Points, in no order, along strands that fork, close into loops and pass close to each other.
Two points are linked if the straight distance between their rows is under 77.8. Some points are linked to none.
Z_513: [  9  -6  -1 -15  29 -18 -28   0 -17  -3   0  14  -1   6   3   8  12   7
   7  -7   0  23 -25  10   8  11 -20  17   1  24  16  12 -15 -18  12   3
  16 -11  -7 -10  -3 -13  -4   4  -4  18  29  -2  19   2]
Z_806: [ 22  -8   3   7  23 -15 -20 -22  -9   2  22  13  14  -3  17  16   3  -5
 -13  -6  12  -3 -24  14   8  -4 -12   6   0  34   7   1   7  20  16   4
   0   1 -10   2   5  -5   1  13   5  -9   3 -11  -2 -20]
Z_272: [ 12  -1 -16   6   6 -12  -2  -4   1  28  -3  16   0  -7  27   3  -4 -14
  -1 -10 -10   8 -29   1  -2  23   4  10  -1  32  12  -1  15  -5  -9  -5
  -5  15 -27  -3  -7  -8  19  -5 -13   5  45 -18  44  -7]
Z_200: [-10  -4  17   6   4  10   1   1 -20 -18   3  -7  -8   4  14   8  -8   9
  17   0   2  -9  -1  14  -2 -22  -9   9  -2 -20  -8  -3   0  23  19  32
  12   7   0   9   4   8   3  24 -12 -26 -26   4 -15  27]
Z_558: [  6  21   1  33  -6 -14  -8   0   1 -11  -1   9  14   2  10   7   5  10
 -10 -27  -3  12   2   3  -2  -3 -23  12  25  -9  -2  -2   9   9  -7   4
 -11  -3 -15 -10  10   8 -11  -9  26   2 -33   4  14  -7]
Z_299: [  8   1 -12  -4  -4  -8  -1   3  10  -1  -7  -1   1  15 -17  -9   6  13
 -13   3   4  24  18  -2  10  23  -5  -7  16  20  17   9  -5 -18  -1 -30
 -11 -12   5 -15  -1  -3 -15  -8  12  29  -6   6   5 -14]
Z_539: [-23  10  -6   0  20   7 -20  38 -20   9 -11  -8 -22  12   5 -16  25   5
  26 -20   4  -8   3 -11 -12 -14 -22   3 -18 -41  -2   7 -37 -14 -13  -1
  17  -2 -24  -5  -7   0 -13  -7   3  -8   2  23  -1   2]
Z_102: [ -9 -17   8  -6   3   6  -3   3 -19  -7  11 -11 -14  31  -2  25  -6  26
  19   9  -3  -6  13  15  21 -20 -17  -4 -34  -9   0   4  -7  10  23  19
   4  -8  17   0 -16 -16   7  27  14 -15 -11   1 -21  26]
Z_583: [-17 -17   1   5  34  -8 -12 -14 -26  -9  15  10  10  -6  19  23  -7  -4
  12   1   7 -17 -17  25  16  -3  -3  12   7  -2   5   2 -11  22  25  22
  10 -11 -11   8   9   7  16  19 -19 -18  10 -15  -9  18]
Z_568: [ 47 -13   0 -17   6  -6   2   7   4   7 -10  -2 -15   6 -31 -24  29  10
 -25  19   8   8   8   1 -13   4   0  -1 -16  36  17 -10   1 -18   4 -33
  -3   5  24 -15 -13 -12  -1  10  -6   5  -1  -2  -1 -33]
Z_178: [-22  -4  -5  10 -20  -3  -2 -18  23  -5   9  -8  28   2  10   6  -7  -8
 -17  12   8  -4   9  16  13  30   6 -10  20   1  -3  -5   6  13   8 -26
 -16 -21  10   3  11  -3 -20  -7  23   8 -26 -16 -23 -16]
Z_386: [-32   3  -5  11  27   8 -18  15 -37   5  -2 -13  -7  21  11   4   7  11
  28 -15  -2 -10  -6   4   7  -5 -21   3 -11 -37 -11  -8 -30   6   2  32
   9   1 -19  -1  -8   1   9   3   3 -32 -19   3  -1  18]
Z_704: [ 14 -13   5   2   0  -7  -7 -28  -9  -1  16  14   6 -16  20  15  -8 -20
 -13   7  11  -9 -16  11   6  -4  11   1   3  26   0  -4  23  28  24  12
   5   8   0  14   6  11   5  19 -18 -17   7 -11 -16  -7]
Z_882: [ 10  -8  12 -23 -35  19   7 -19  -6   7 -12  -1   4  -1 -29   2 -10  -9
  -8  35  -2   9   5 -21  12  -8  34 -17 -16  11  -2  14   0 -16  -2   1
   5   6  26  13 -17  -6   1  -9 -12  26  41  -1   1   6]
Z_111: [-14 -10  10 -25   6   1  -8   5  -4   7  -1 -11 -18   8 -13 -13   5  -2
  16   6   8   4   9   8 -11 -10   4 -11 -14  -2  -2  18 -19 -10  -1  -4
   6  -4   2  19  -6 -18 -10   5 -19   8   4   5  -8   3]
Z_892: [-27   5  -4 -11  -1   1  10 -25 -33   1   1  -1   8 -32  19  12 -26 -17
  27  -4   3  -6 -25  10  -5 -13  17  -9  25   1  -7 -21   1  23   7  24
  13  -6 -14  11  13  19  10   5 -25 -29  19 -24  13  33]
Z_554: [ 12  15  -1  20  -8  -7  11 -22   2  13 -10  14  17 -25  16   4 -12 -17
  -9 -18 -17  16 -15  -6  -4  12  -1  23  14  24 -13 -17  27  12 -20  26
   2  20  -6  -5 -17   5   7 -10 -15 -23   3 -23  22 -10]
Z_842: [-36   4  -7  -8  17   3  -2 -23 -30   7   7   6  21 -22  16  22 -23 -16
  15   6   8  -9 -10  12  11  -1   4  -6  20  -9  -3 -10   8  31  21  26
  16 -10  -5  15   6  22   9  12 -13 -30   4 -21  -9  20]
Z_676: [ 44 -14  -4   3  14 -15 -13  27   7  -9  -4  -5 -20  15 -19 -25  30  24
 -24  12  15   4  11  13  -8   5 -11   6  -5  18  26  -6  -4 -17   4 -38
  -7  -5  16 -21   9  -3   1   7   8   8 -19   9 -13 -23]
Z_953: [-19 -24 -22  -7 -32  -2  14   2  32 -26   9  -8  13  -1 -26  -4 -33 -10
   5  20 -20   5   0  -9   6  26  28 -16  28 -12 -20   3   5 -11  16 -17
  -7  -8  15  18   4   5   4  -1  -8  16  10  -1  -3   4]
Z_791: [ 11  22   5 -20  21  15   5  20  -5   7 -29  16 -19  13  -4   1  15  -5
 -15  -5  -7   3  14 -31   4   2 -15   6   1   1  15  15 -14 -13 -18  -6
   6   1 -19 -25   0   5  -5  -6   1  18  22  29  12  15]
Z_226: [ 25   3   9  21  26 -16 -15 -14  -9  12  10   6  21  -5  15   0  14   0
 -17 -12  17   0 -16   4   2  -6 -17  17 -16  22   6   0  -5   4  -6   9
  -7   7  -8  -6  -5 -12   2  -7  15  -2  -1  -9  14 -24]
Z_669: [ 23  -4  13  -7  -6  -1  -9 -17 -18   6 -10   8   0  -1   1   9   8  -2
  -8   5   8  22 -11   4   7 -10  -1   6 -25  34   8   4  -1   0   4  22
  18  10  15  -1 -19 -11  -2   4 -14  -5  17  -6  -6  -1]
Z_415: [ 42 -10  -7 -36   8  11  12   4   0  10 -11  -3 -16  -4 -41 -21  22   8
 -13   0  -4   5   6 -17 -26 -17   9 -14 -19  28  12  -9  -8 -21 -12 -35
  -4   8   8 -11 -20 -18  -5   3  -6   8  19   4  13 -31]
Z_198: [ -9  -5  13   1 -12   7   5 -11  -4  -4  11 -16   3   5  -9 -15 -19  -3
  20  -3   1 -11  -6 -10 -28 -28   8 -12  -5 -14 -26   6 -12   7  -9   9
   0   9  -1  34   8 -10  -8  -2 -12  -4  -5   4  -1  15]
Z_873: [  9  -6  26 -27 -18  14  18  -7  -6   1 -18  -1 -11  19 -41  -5  -2   1
  -4  34   0   7  14 -15  -5 -22  14 -23 -22   5  -2  26  -4 -14  -2  -9
   0   5  32  10 -13  -8  -3  -2  -6  22  21   9  -5   9]
Z_364: [  3 -26 -13 -25 -14   1 -11  -6 -10  -6  16  -6  -2  13 -13  25 -11   3
   2  24  10  15  20  26  16 -15  -6 -15  -8  20   7   0  -1  11  33 -10
  10 -14  33  10  -3 -12  -8  36   3   0   6  -6 -37   3]
Z_146: [ 11  -2  11  18 -28   9   0  31  24 -10  -6 -24 -19  20  -3 -13   7  29
  -9   5  15  -3  25  16 -24 -10 -14  -3  -9 -15  -2 -11   1   4 -12 -32
 -20  -1  21 -15  20 -10 -19   7  30  -2 -40  12 -32  -7]
Z_793: [-34  19 -12   7   5 -10   6  -9  15  -9   6   4  12 -27  11   1  -6  -6
  13 -17  -1 -13  -1   3  -7   5   5  -6  26 -22 -21 -17  15   7  -7  12
   1  -4 -17  10  20  15  14  -9  12 -15 -26  -7   4   6]
Z_289: [-20   5 -18  18  25  -6 -18  34  17  10  -3   9  -9   6  -6  -2  12  -1
   5 -13 -15 -16  22  10   9  12   3  -5   1 -34  16  12  -6 -16  -7 -13
  -7 -12 -26  -3   5   2   6 -14  14   6   0  26  -9  -7]
Z_649: [ -6   0   9  -6 -17   9   6 -19  -1  -3  11  -9   5  -9  10  -6 -18 -17
  12  -5  11   0  -6  -8 -20 -24   2 -10   7   4 -25  -3   4  22   0  16
   1  15   0  26  15   4 -17   7 -11 -20 -18  -3 -14   5]
Z_416: [  5  11  16  15  13  -1  -2  10  -4  -2  -3   1   1   7   7  -2  11  17
   3 -11  14   1   7  -9   9 -12 -15  12 -17 -12   8  13  -9   4  -5  17
   3   2   2 -13 -10  -1   5 -15  12   6 -15  12   4   5]
Z_105: [ 21   4  -7  12 -17  -9   5 -24   0  -3   1   8   8  -6  10   8 -12 -10
 -13  -9 -14  22 -11  -8  14  13   7   7  24  31  -2  -9  22   3  -7  16
  -2  10   0  -3 -11   6   0   0 -10  -2   3 -12  12  -8]
Z_488: [  1  20  11 -20  23   4  10  17  -4   0 -21  18 -12  21 -18   6  19  12
  -9   5   0   5  23 -19  14  -5 -19  -2 -16  -4  21  23 -10 -14  -7 -12
   8  -4   5 -31  -9   1  -2  -6  24  21   3  24  -2   6]
Z_112: [ 10  17  -4  -3   7  10   6  26   6   4 -15  11 -19  -2   8  -9   3 -10
  -4 -13 -22   3   4 -31  -6   8   6   5  17  -6   9   8   0  -8 -18  -4
  -1   4 -31 -12   9  13   1  -9 -10  16  24  28  18  15]
Z_998: [  0  17  -3  11   8 -22 -11 -14  -8  -6   9  12  16 -12  20  20  -8  -5
 -10 -27   0  21 -20   7   6  -4 -26  11  41   7  -8  -9  16  11  -5  11
  -3  -3 -23   1   7  12  -1  -2  12  -7  -9 -14  25  -2]
Z_428: [-22 -17  13  -2  -4  21  10  -5 -22  -4  14 -10  -8  13   6  22 -25   6
  17  14  -8 -14  14  16   8 -22 -10  -6 -18 -21  -9  -6   9  27  30  23
   5  -5  15  18  -2   6   2  37  -3 -32 -18  -2 -28  29]
Z_756: [  8  -6   5  -7 -31   0   7 -18  16  -8  10   0  -9  -9  -1  -7 -14 -26
  -6  -9  -5   9 -17  -2 -22 -10  11  -9  17  20 -31  -6  19  10  -7   5
  -4  21   2  29  17   2 -18   9 -24 -18  -3 -10 -14 -14]
Z_436: [-41   8 -10  14  32   2 -11  16 -17  11  -3   0   6   4   7  12  -3   8
  20 -12 -12 -11  -1  12  14  13  -4   5   2 -42   5  -4 -11  -7   3  23
   3 -11 -23  -1  -7   5  22  -7  -4 -12 -11   1  18  21]
Z_807: [-23   2  -9  -1  19  -3   4   6  11  10  -3  11   4 -15  15  -6  -5 -14
   4   3  -1  -7  -2   2   9  29  20   8   4 -12  16  15   1 -11  -2  -1
   3  -7 -19   3   6   5  18 -13 -18  23  23  -2  20   9]
Z_805: [ 31 -20 -22 -24 -10   8   4  -9   4  15   0  -6 -10  -2 -23 -13   1   1
  -7  10 -12   5  -8  -8 -14  -7  24 -21  -7  41   5  -8  -8 -19  -4 -26
  -6   9   5   7 -12 -19  -1   4 -14  19  34  -2  18 -34]
Z_292: [-21  -3   9   0 -13   2   0  -9   9  -2   7   1  14 -14   7   4  -8 -24
 -10  21  19 -11   9  16  12  19  15   8   0 -19  -6  -6  25  11  24  18
  10   3  24  23   8  11 -10   5  -1 -10 -20  -7 -33   4]
Z_914: [ 11  18   0  23  -3  -1  12 -13   6  30  -9  11  14 -20  18 -11   3 -13
  -6 -19  -6   6  -3 -13 -11  13  -8  20 -12  17  -8 -10   3   5 -28  13
  -4  23 -11  -7 -14  -9   4 -18  -8  -7  14 -14  24 -20]
Z_6: [ -8  10  16  31  15   4  -6  20  -2   4  -6   5   4  19   6   4  12  23
   1 -11   9 -11  17   4  13 -10 -24  18 -21 -39   5   3   2   0   3  19
  -2   4   9 -12  -1   5   8  -9  31  -3 -41  16  -3   4]
Z_849: [ 27 -12 -14   5 -37   6   5 -33   4   6   2   3  20  -7  -1  10 -21 -16
 -20  14 -13  10 -12 -10  15  11  33  -7   9  36  -6 -13  20   5  -1  11
  -2  14  15  11 -16   2   1  -3  -7  -2  26 -19  -2 -25]
Z_801: [ 21  -5  15 -23  10   6  -2   8 -23  -6 -16  -8 -23   5  -5 -19  26   4
   3  -8   0   4 -11 -15 -26 -30 -12   9 -30  13  -3  11 -25 -10 -10  -6
  12  10  -7  -6 -22 -16 -16   3 -22   2  21  15   7   0]
Z_893: [-26  -7 -12  -9   8   4  -2 -10   9 -13  22   0   7  -4  14  20 -18  -6
  -1  14 -10 -16  11  16  12  -1  -4  -9  13 -16  -8  -7  28  34  29   0
   1  -5   2  18   8  20   3  29   2 -26 -24  -4 -29   5]
Z_149: [ 11  -2   7 -11  25  15   9  12   1  29 -16   3 -20  -4  13 -22  13 -21
  -2  -8  -4 -26  -8 -22 -25  -1   8   5 -25  11   7   2 -17 -11 -26 -10
  -7  16 -26  -4  -2 -13   0  -8 -24  10  45   8  25  -8]
Z_518: [-10   0  -3   0 -22  -1  18  10  34 -18   7  -5  -7   0 -19 -11 -19  -7
  11  -4 -22   5  -2 -22 -11  12  22 -16  22 -16 -18   2   7 -15 -10  -6
  -9   2  -5  15  14  10  -5  -7 -10  17   7   6   8   3]
Z_494: [ 10 -19 -23   6 -38  -6   1 -28  23 -20   8  -2  29  -1   2   0 -17 -10
 -25  23  -1  -3 -17   3  13  27  26 -14  38  27 -11 -12  15  10  12 -29
 -18  -9   9   2  13  11  -4   0   3   7  -4 -20 -16 -23]
Z_598: [  1  -7   9  12  23  -5  -8 -11 -27  -3  10  -4  10  -6  17  12  -3   7
  18  -2   8 -11 -19   6  16 -15   4  10  -2   1  11  10 -24  11   6  22
  11  -7 -15  -2  -6  -3  22   3 -13  -5  15 -11   6  20]
Z_908: [-23 -18  -6 -11 -15  15  12 -12  -4 -20  24  -4   2   2  -2  27 -36 -10
  13  18 -20 -22  14  13   8 -12   6  -8   8 -11 -11  -7  22  28  39   7
   2 -10  13  24   4  12   1  37 -10 -23  -2  -4 -26  20]
Z_701: [-21  13   7   9 -12  -4  19 -22  28 -15  11   6  21 -31   6  -7   1 -19
  -3  -6   9 -24  -4  -1 -12   7  11  -8  16 -17 -27 -24  20  15  -2   5
  -3   2   8  12  27  18  -1  -6  10 -15 -30 -14 -15  -8]
Z_49: [  0 -13 -23   2 -25  -9   6 -19  18 -21  11   1  24 -10  -3  -1 -23 -10
  -8  18  -4   0  -5  -2  18  24  28  -7  27  13  -3   5  13  -4  16  -7
  -4  -4   8  10   1   7   6  -6  -2  16   5  -6  -1  -5]
Z_493: [-16  -3  20   3 -19   1  10  -4  31 -11  11  -3   6 -17  -5  -8  -6 -21
  -7  10  10 -15   3   8 -10  18  18  -4   3 -25 -26  -7  18   8   6   2
  -9   3  23  26  23   5 -12   0  -1  -7 -25 -11 -26  -2]
Z_128: [ 17   5  17  13  19  -5  -1  -5  -2   9   2   0   9  -2  10 -14  24   5
  -7  -4  22 -10   5  -3   2 -10 -10  16 -34  10  11   4 -11   3 -14   6
  -1   9   9 -11  -5  -9   1 -16   6   6 -10   2  -7 -21]
Z_235: [  6  19   5   7  -4   2   3   7 -24   9 -14  -7   4 -14  23   0  -8   5
  15 -23  -3  20 -19 -20  -5  -7 -15  22   8   4  -5   1 -10   3 -15  23
   8  12 -20 -12 -14   5   7 -17 -17  -4  10  -5  29  25]
Z_219: [-33  19  -7  15  26  13  -3  33   6  12 -12  10  -6   8  -3   6   4   2
  10 -14 -23 -15  21  -3  11  15   6   6   4 -49  12   5  -4 -13  -5  13
  -2  -7 -27 -10  -1  15  14 -12   3  -2  -4  24   7  13]
Z_942: [  4   6   6   2  27  -1   0   3  -3  24  -3  -1  -6 -10  14 -21  22  -7
   3 -15  17 -17  -6 -12 -11  -4  -3  12 -30   9   8   4 -20  -7 -22   1
   1  11 -10  -6  -5 -10   3 -20 -11   9  16   2  14 -16]
Z_243: [-23   0 -10  10   5  -7 -12  -4  17  -6  14   2  15   5  11  15  -7   0
  -7   0  -2  -6  11  19  12  13  -7  -4  17 -14  -7  -4  12  18  11  -4
 -10 -10  -4  10  10   5  -6   8  21  -7 -38  -6 -18  -7]
Z_79: [  3  -4   7   1 -31  -7  18  -6  35 -25   9   2  -3  -9 -16 -12 -12 -20
  -7  -2 -14   7 -13 -10 -13  17  25 -12  34   6 -31 -10  20  -7  -5  -4
 -13   9  12  15  24  14  -8   2 -17   0  -6 -13  -5  -9]
Z_609: [ 14  28  -7  27   6 -16  -9   8   5   6  -4  16   3   0   8  -1  20  -3
 -21 -31 -14  14  -2  -7  -3  12 -22  21  23   1   6   3   3 -11 -18  -9
 -11  -2 -22 -14   5   7 -11 -17  12  15   0  11  28 -14]
Z_561: [ 15  -1  25 -38  16   5  16   3 -20  -2 -23  -1 -17   7 -25 -15  30   7
  -1  10   9   2   6 -13 -16 -41  -6  -6 -41   8   7  13 -16 -14 -13 -10
   7  12  19 -14 -22 -11  -7   0 -11   8  14  10  -1  -1]
Z_952: [ 15 -11   2  -1  13  -6 -13 -13 -21  -3   2   8  -3   0   5  12   4   5
   6   3  -1  10 -20   7  14  -3   8  13  -8  28  15  13 -17  -2  15  12
  12  -6  -4  -5 -11 -15  13   8 -22   7  32  -4   8  11]
Z_319: [-10  21   0  14  -8  -5  16 -10  18   4  -5  16  -9 -31  11 -19  14 -24
   2 -29  -7 -13 -14  -6 -29  10   5  14   9   0 -28 -12  11   1 -20  11
  -1  20 -15   8  20   8   7 -13 -23 -14  -3  -9  15  -7]
Z_889: [  6   6   0 -16  -1   2   9  15  14  -3 -16   1 -12  24 -32  -4  12  23
 -11  13   3  11  32 -12   8   1  -5 -19  -6   2  20  13  -6 -16  -2 -33
  -6 -13  16 -24 -12  -2  -5  -7  28  21  -8  15  -8  -5]
Z_71: [ -5   4  -6 -11 -11  -2  11  17   5   4  -4  -3 -12  -7  16 -14  -9 -11
  19 -10 -21   8 -14 -15 -17   1  13  -6  13  -7   1   1   4  -9 -21  -4
  -1   4 -34  11  13   4   3  -4 -23  16  31   3  28  25]
Z_74: [ -3 -12   4 -23  -3   1  -2  18 -12 -14   1 -14 -31  34 -24  12   6  32
  16  10  -1   9  14  16  -1 -29 -24  -9 -34  -8   0   9  -9  -6  13  -6
  12  -1  24  -9 -18 -21   0  27  17  -9 -14   5 -17  17]
Z_393: [-13  14  -2   7  24  -8  -9  -3 -48   2   1  -6  13 -13  23  10  -6   8
  26 -18   9   3 -35   3  -1  -6 -23  12  25 -17 -11 -12 -22  20   5  26
  14  -2 -24  -4   8  10  15   3  -7 -27   2 -14  18  34]
Z_265: [ 28 -14  -2   2   4  -2   3  33  11  -8 -18 -13 -17  22 -31 -23  25  31
 -27  36  16   1  32   9  -5   9  -7  -7  -7  -4  33 -11   0 -20   4 -49
 -21 -20  29 -33  13   5   4   0  26  10 -21  11 -24 -14]
Z_906: [  7   2  22  -5 -13  10   7 -16  -7   2 -10   5   3  -2  -5   4  -3  -3
  -8  23   7  13   5  -9  19   1  17   0 -19   9   6  21   4  -4   4  19
  15   5  20  -2 -23  -1   4  -7 -11  15  14   0  -1  13]
Z_378: [  3 -14  18  -2 -31  11  14  -3  15 -16   7 -14   4   8 -22  -4 -17   2
   4  22  -2  -6   9 -10  -1  -4  21 -12  -9 -12 -13  12   8   1   8   2
  -5   0  26  21  -4  -7   1   0   5  12  -6   3 -12   9]
Z_56: [  2 -26 -20   4  -8  -1 -15  12  14 -15  12 -21  -3  31  -9  11 -14  30
  -8  20  -6   0  23  23  13   6 -13 -15  -3   2   9  -4   4   3  22 -30
 -13 -17  22  -6  -6 -12   0  18  31  -5 -29   5 -26  -2]
Z_237: [  7   9   9   5  27 -20 -35   8 -14  -7   5  13   5   8   7  10  19   5
   2 -16   3  16 -20  12   6   3 -35  26   7  -2  -2   8 -12  -6   7  19
   8  -4 -13  -2   6  -7  -7   4  11   3  -6   2  11  -2]
Z_157: [  8 -16  -5 -10 -12  -2 -10 -18  -7  -6  17   3  10   0   6  18 -12  -8
  -5  16  15  10   3  14  16  -4   5  -7   2  20   7   4   6  16  27   6
   7  -4  15  15   2   0  -5  22  -4  -2   3  -5 -28   1]
Z_273: [  2  -9   3 -10  19  10  10   7  16  16  -6  11 -11  -6   5 -16   2 -22
  -8   8  -4 -22  -2 -17  -4  18  26   0  -7   4  13  15  -8 -14 -10 -10
  -8   5 -18   2   9  -4  11 -11 -27  25  40   9  16   1]
Z_730: [ -2  23  -5  14  -2  19  -7  41   9  13 -15  10 -24   6 -14 -11  38   9
  -2 -24  -2 -12  37  -3 -13 -12 -25  11 -16 -39   3  13 -21 -10 -14 -23
  -8  -2   6 -17  16  11 -26 -13  21   0 -13  39 -22 -14]
Z_456: [-17  -5  10  15   5  15   2  21  -4  -3   0  -5 -12  21   9   9  -4  21
  11  -2   5 -15   9  15   5 -12 -18  13 -22 -40 -11  -9  12   7  12  29
   2   9  10   1   2   4  10  19  13 -25 -47  14 -16  17]
Z_778: [  7  -3   5   3 -35  10  20 -25  16  -5  12  -4  25 -22  -4   2 -25 -22
  -4   9  -9   1 -21 -22   0   4  39 -11   2   5 -17 -14  18  -1  -9  13
  -4  11   8  15  -2   4   3 -13  -8   4  26 -17  11  -8]
Z_563: [-25  20 -14  -2   2 -20  10 -16  10   8   5  13  18 -36  25  -4  -8 -17
  11 -14  10  -2 -21   4   0  10   8  -4  28  -6  -9 -23  24  -3 -17   6
   1  -3 -22   9  23  17  21 -16   5  -8   1 -27  27  10]
Z_762: [-13  14 -13  11  22   9 -26  43   0  16  -8   4 -24  15 -10  -3  31   4
   9 -22 -11  -9  22   1  -1  -8 -20   5 -15 -42  12   8 -19 -17 -10 -14
   4  -8 -14 -17  -3   4 -13  -9  21  -8  -7  36 -18 -12]
Z_686: [-14  -7  -4 -24  28   1 -10  20  -8   8  -3 -10 -19  11  -7 -12  20   9
  20  -9   7  -1   6   1  -4 -11  -7  -8 -19 -11  14   9 -29 -18  -7  -9
  12  -9 -15  -4 -11 -15  -8   0  -2  12  13  13  -2  -1]
Z_967: [ -2  14  13  18   1   2  12  -9   1  -8   5   0  20 -14   7   6 -14   7
   4  -2   5  -4   5  -8  13   4   7  12   4 -11   0   6  12   6  -3  22
   5   1   4  -5  -7  10  11 -16   9   6 -20  -2  12  13]
Z_959: [-14   4  12  -1  -6   9  10   9 -11   3  -8 -14  -9  -1   6 -23  -3  -4
  25  -9  -3  -4  -9 -20 -25 -17   3  -3  -5 -16 -12   8 -19  -2 -17   9
   3   7 -24  14   1  -3  -4 -11 -18   4  13   9  17  21]
Z_974: [ -1  18   4   3  18 -14  -6 -15 -29   2   0  12  14 -24  19  20 -10  -7
   6 -23   2  10 -35   6   1  -5 -20  18  36   3  -8 -11  11  17   2  23
   8   1 -19  -3   9  16  13  -2 -12 -27   0 -21  22  19]
Z_403: [ 15  -2   5 -44   4   9  23  -3 -15  -4 -16   1 -16  14 -38  -1  13   9
  -3  26  -2   4  16 -19  -5 -30   8 -23 -20  11  15  20 -17 -17  -3 -26
   4  -2  17 -13 -17  -8   8   5  -3  25  29  11   4   7]
Z_918: [ -8   5   7  -1 -21   9  21 -18   0  -4   8  -8  23 -33   5   7 -33 -11
  18   4  -6  -8 -17 -15  -5  -7  32  -9  10  -2 -11 -14  11   7  -7  25
   4   3   2  10  -2  13  18 -16 -12  -1  20 -18  24  17]
Z_165: [-23  -6  -8   2  17  10 -26  29 -24   5  -4 -21 -26  36  -4  -7  16  19
  23 -18  -8 -13   4   1  -6 -22 -28  -4 -34 -40 -10  -5 -34  -9  -3  10
  13   2  -9  -3 -16 -10  -6   2  13 -29 -18  16 -11   7]
Z_344: [  7   9  -1  20  -5   1 -13  35  20  -3  -7  -5 -17  15 -13 -10  28  22
  -7 -11   1  -2  27  14 -13  -2 -11   1  -8 -20   7   4  -7  -8 -10 -28
 -13  -8   6 -17  12  -1 -20  -4  28   4 -31  21 -22 -16]
Z_181: [ 21  -3 -22 -18  -5   0   3   0   1  26  -4   1  -6  -1   8  -6   5   1
   2  -5  -9  15 -13 -12  -3   8   6  -2  -9  41  17  -4  -2 -16 -14 -16
  -1  10 -15  -7 -15 -19  -1  -1  -6  20  41  -5  33 -22]
Z_675: [-18   7  -5   3  -3  -9   7 -19  15  11   5  14  17 -31  16   0 -12 -24
  -5   1   8  -1 -12   2   8  28  23   8  10   3   1   0  22  -4  -7  10
   4   0  -9   7   5  10  10 -18 -11  11  13 -15  18  -1]
Z_20: [ 33  -8  -6   2  -6 -10  -5 -13   7  12  -9   6   4   8 -14 -11  14   5
 -31  15   4  20   4   9   8  29  -2   3   7  45  14  -5   6 -15   3 -24
  -9   0  18 -14  -6  -8 -11   1   0  14   0  -7   2 -32]
Z_983: [ -3   4  -3   8 -23  -4   7 -17  25   3   7  -9  21  -2   7  -6   2  -1
 -10   0  12  -3   2   0   0  19  12 -15   6  16   3  -7  -6   1 -16 -26
 -21 -13   0  -6   9 -14 -20 -19  18  20  -8 -12  -6 -25]
Z_947: [ 25  16  -2  14  10 -19 -32  22  -2  -7  -1  13 -11  12  -2   1  33  11
 -16 -25  -5  19  -8   4  -5   7 -31  22  12  -1   6   9  -7 -15  -2  -9
   2  -5 -12 -16   4  -2 -21  -1  19  14  -7  18  13 -19]
Z_837: [ 14   6  -6  14 -15  -4  11 -20  22  20   2   6   9  -9  10 -10   7 -11
 -16 -10  -1   1  -5   0  -9  27   8   0  -2  31  -1 -11   4  -1 -22 -13
 -13   7  -3  -9  -8 -14  -9 -12   1   9  12 -14  11 -37]
Z_16: [ 10 -31 -23 -13 -31   0  -6   1   2 -16   7 -19  -3  20 -18  14 -21  19
  -8  38   8  17  25  22  19   2  -6 -13   7  16   2   0   6   3  35 -25
  -5 -12  39   3  -2  -6  -3  30  15   2 -15  -4 -32   4]
Z_856: [-19  -9 -19   5   2  -5 -14  13  12 -11  11  -9  -5  20  -4  16 -14  18
   5  -4 -15   5  19  13  17   9  -9  -5   3 -11  -1   8   1   0  13  -2
  -5 -10  -3   3  -8 -10   4   8  18  -2 -23  10 -10   7]
Z_45: [ -9  17   4   9   0   2  16 -23 -14  -5  10  -4  31 -36  12  19 -33  -1
  12  -2   7 -14  -8  -6   6  -9   8   1  24  -4  -6 -15  19  23  -1  27
  10  -2   6  -2  -2  23  19 -14   6 -19 -10 -16  18  20]
Z_776: [ 14 -13  10  11 -25   9   6  32  23 -12 -14 -27 -16  28 -16 -11   7  31
 -19  36  16   2  30  16 -14   9  -3 -10  -8  -9  13 -11   5  -9  -1 -45
 -24 -20  36 -22  14  -6  -1   5  32   3 -34   5 -29  -6]

A tip is a point with one link. Name the tips that can be reached along the links from each point below, in the order of the rows.
Z_849 => Z_292, Z_74
Z_112 => Z_272, Z_111, Z_494
Z_669 => Z_892, Z_801, Z_393

How many points has the smallest loop of links through each point below? Write 0 if it is on no loop.
Z_942 => 0
Z_128 => 17
Z_219 => 7
Z_178 => 19
Z_776 => 0

A piece is two or more points that can be reached from each other along the links. Count, over all rows, the pieces, the separate loops (a circle has one, a figure eight two, a Y none), the forks (points with three links) and the tips (points with one).
pieces => 3
loops => 3
forks => 8
tips => 8
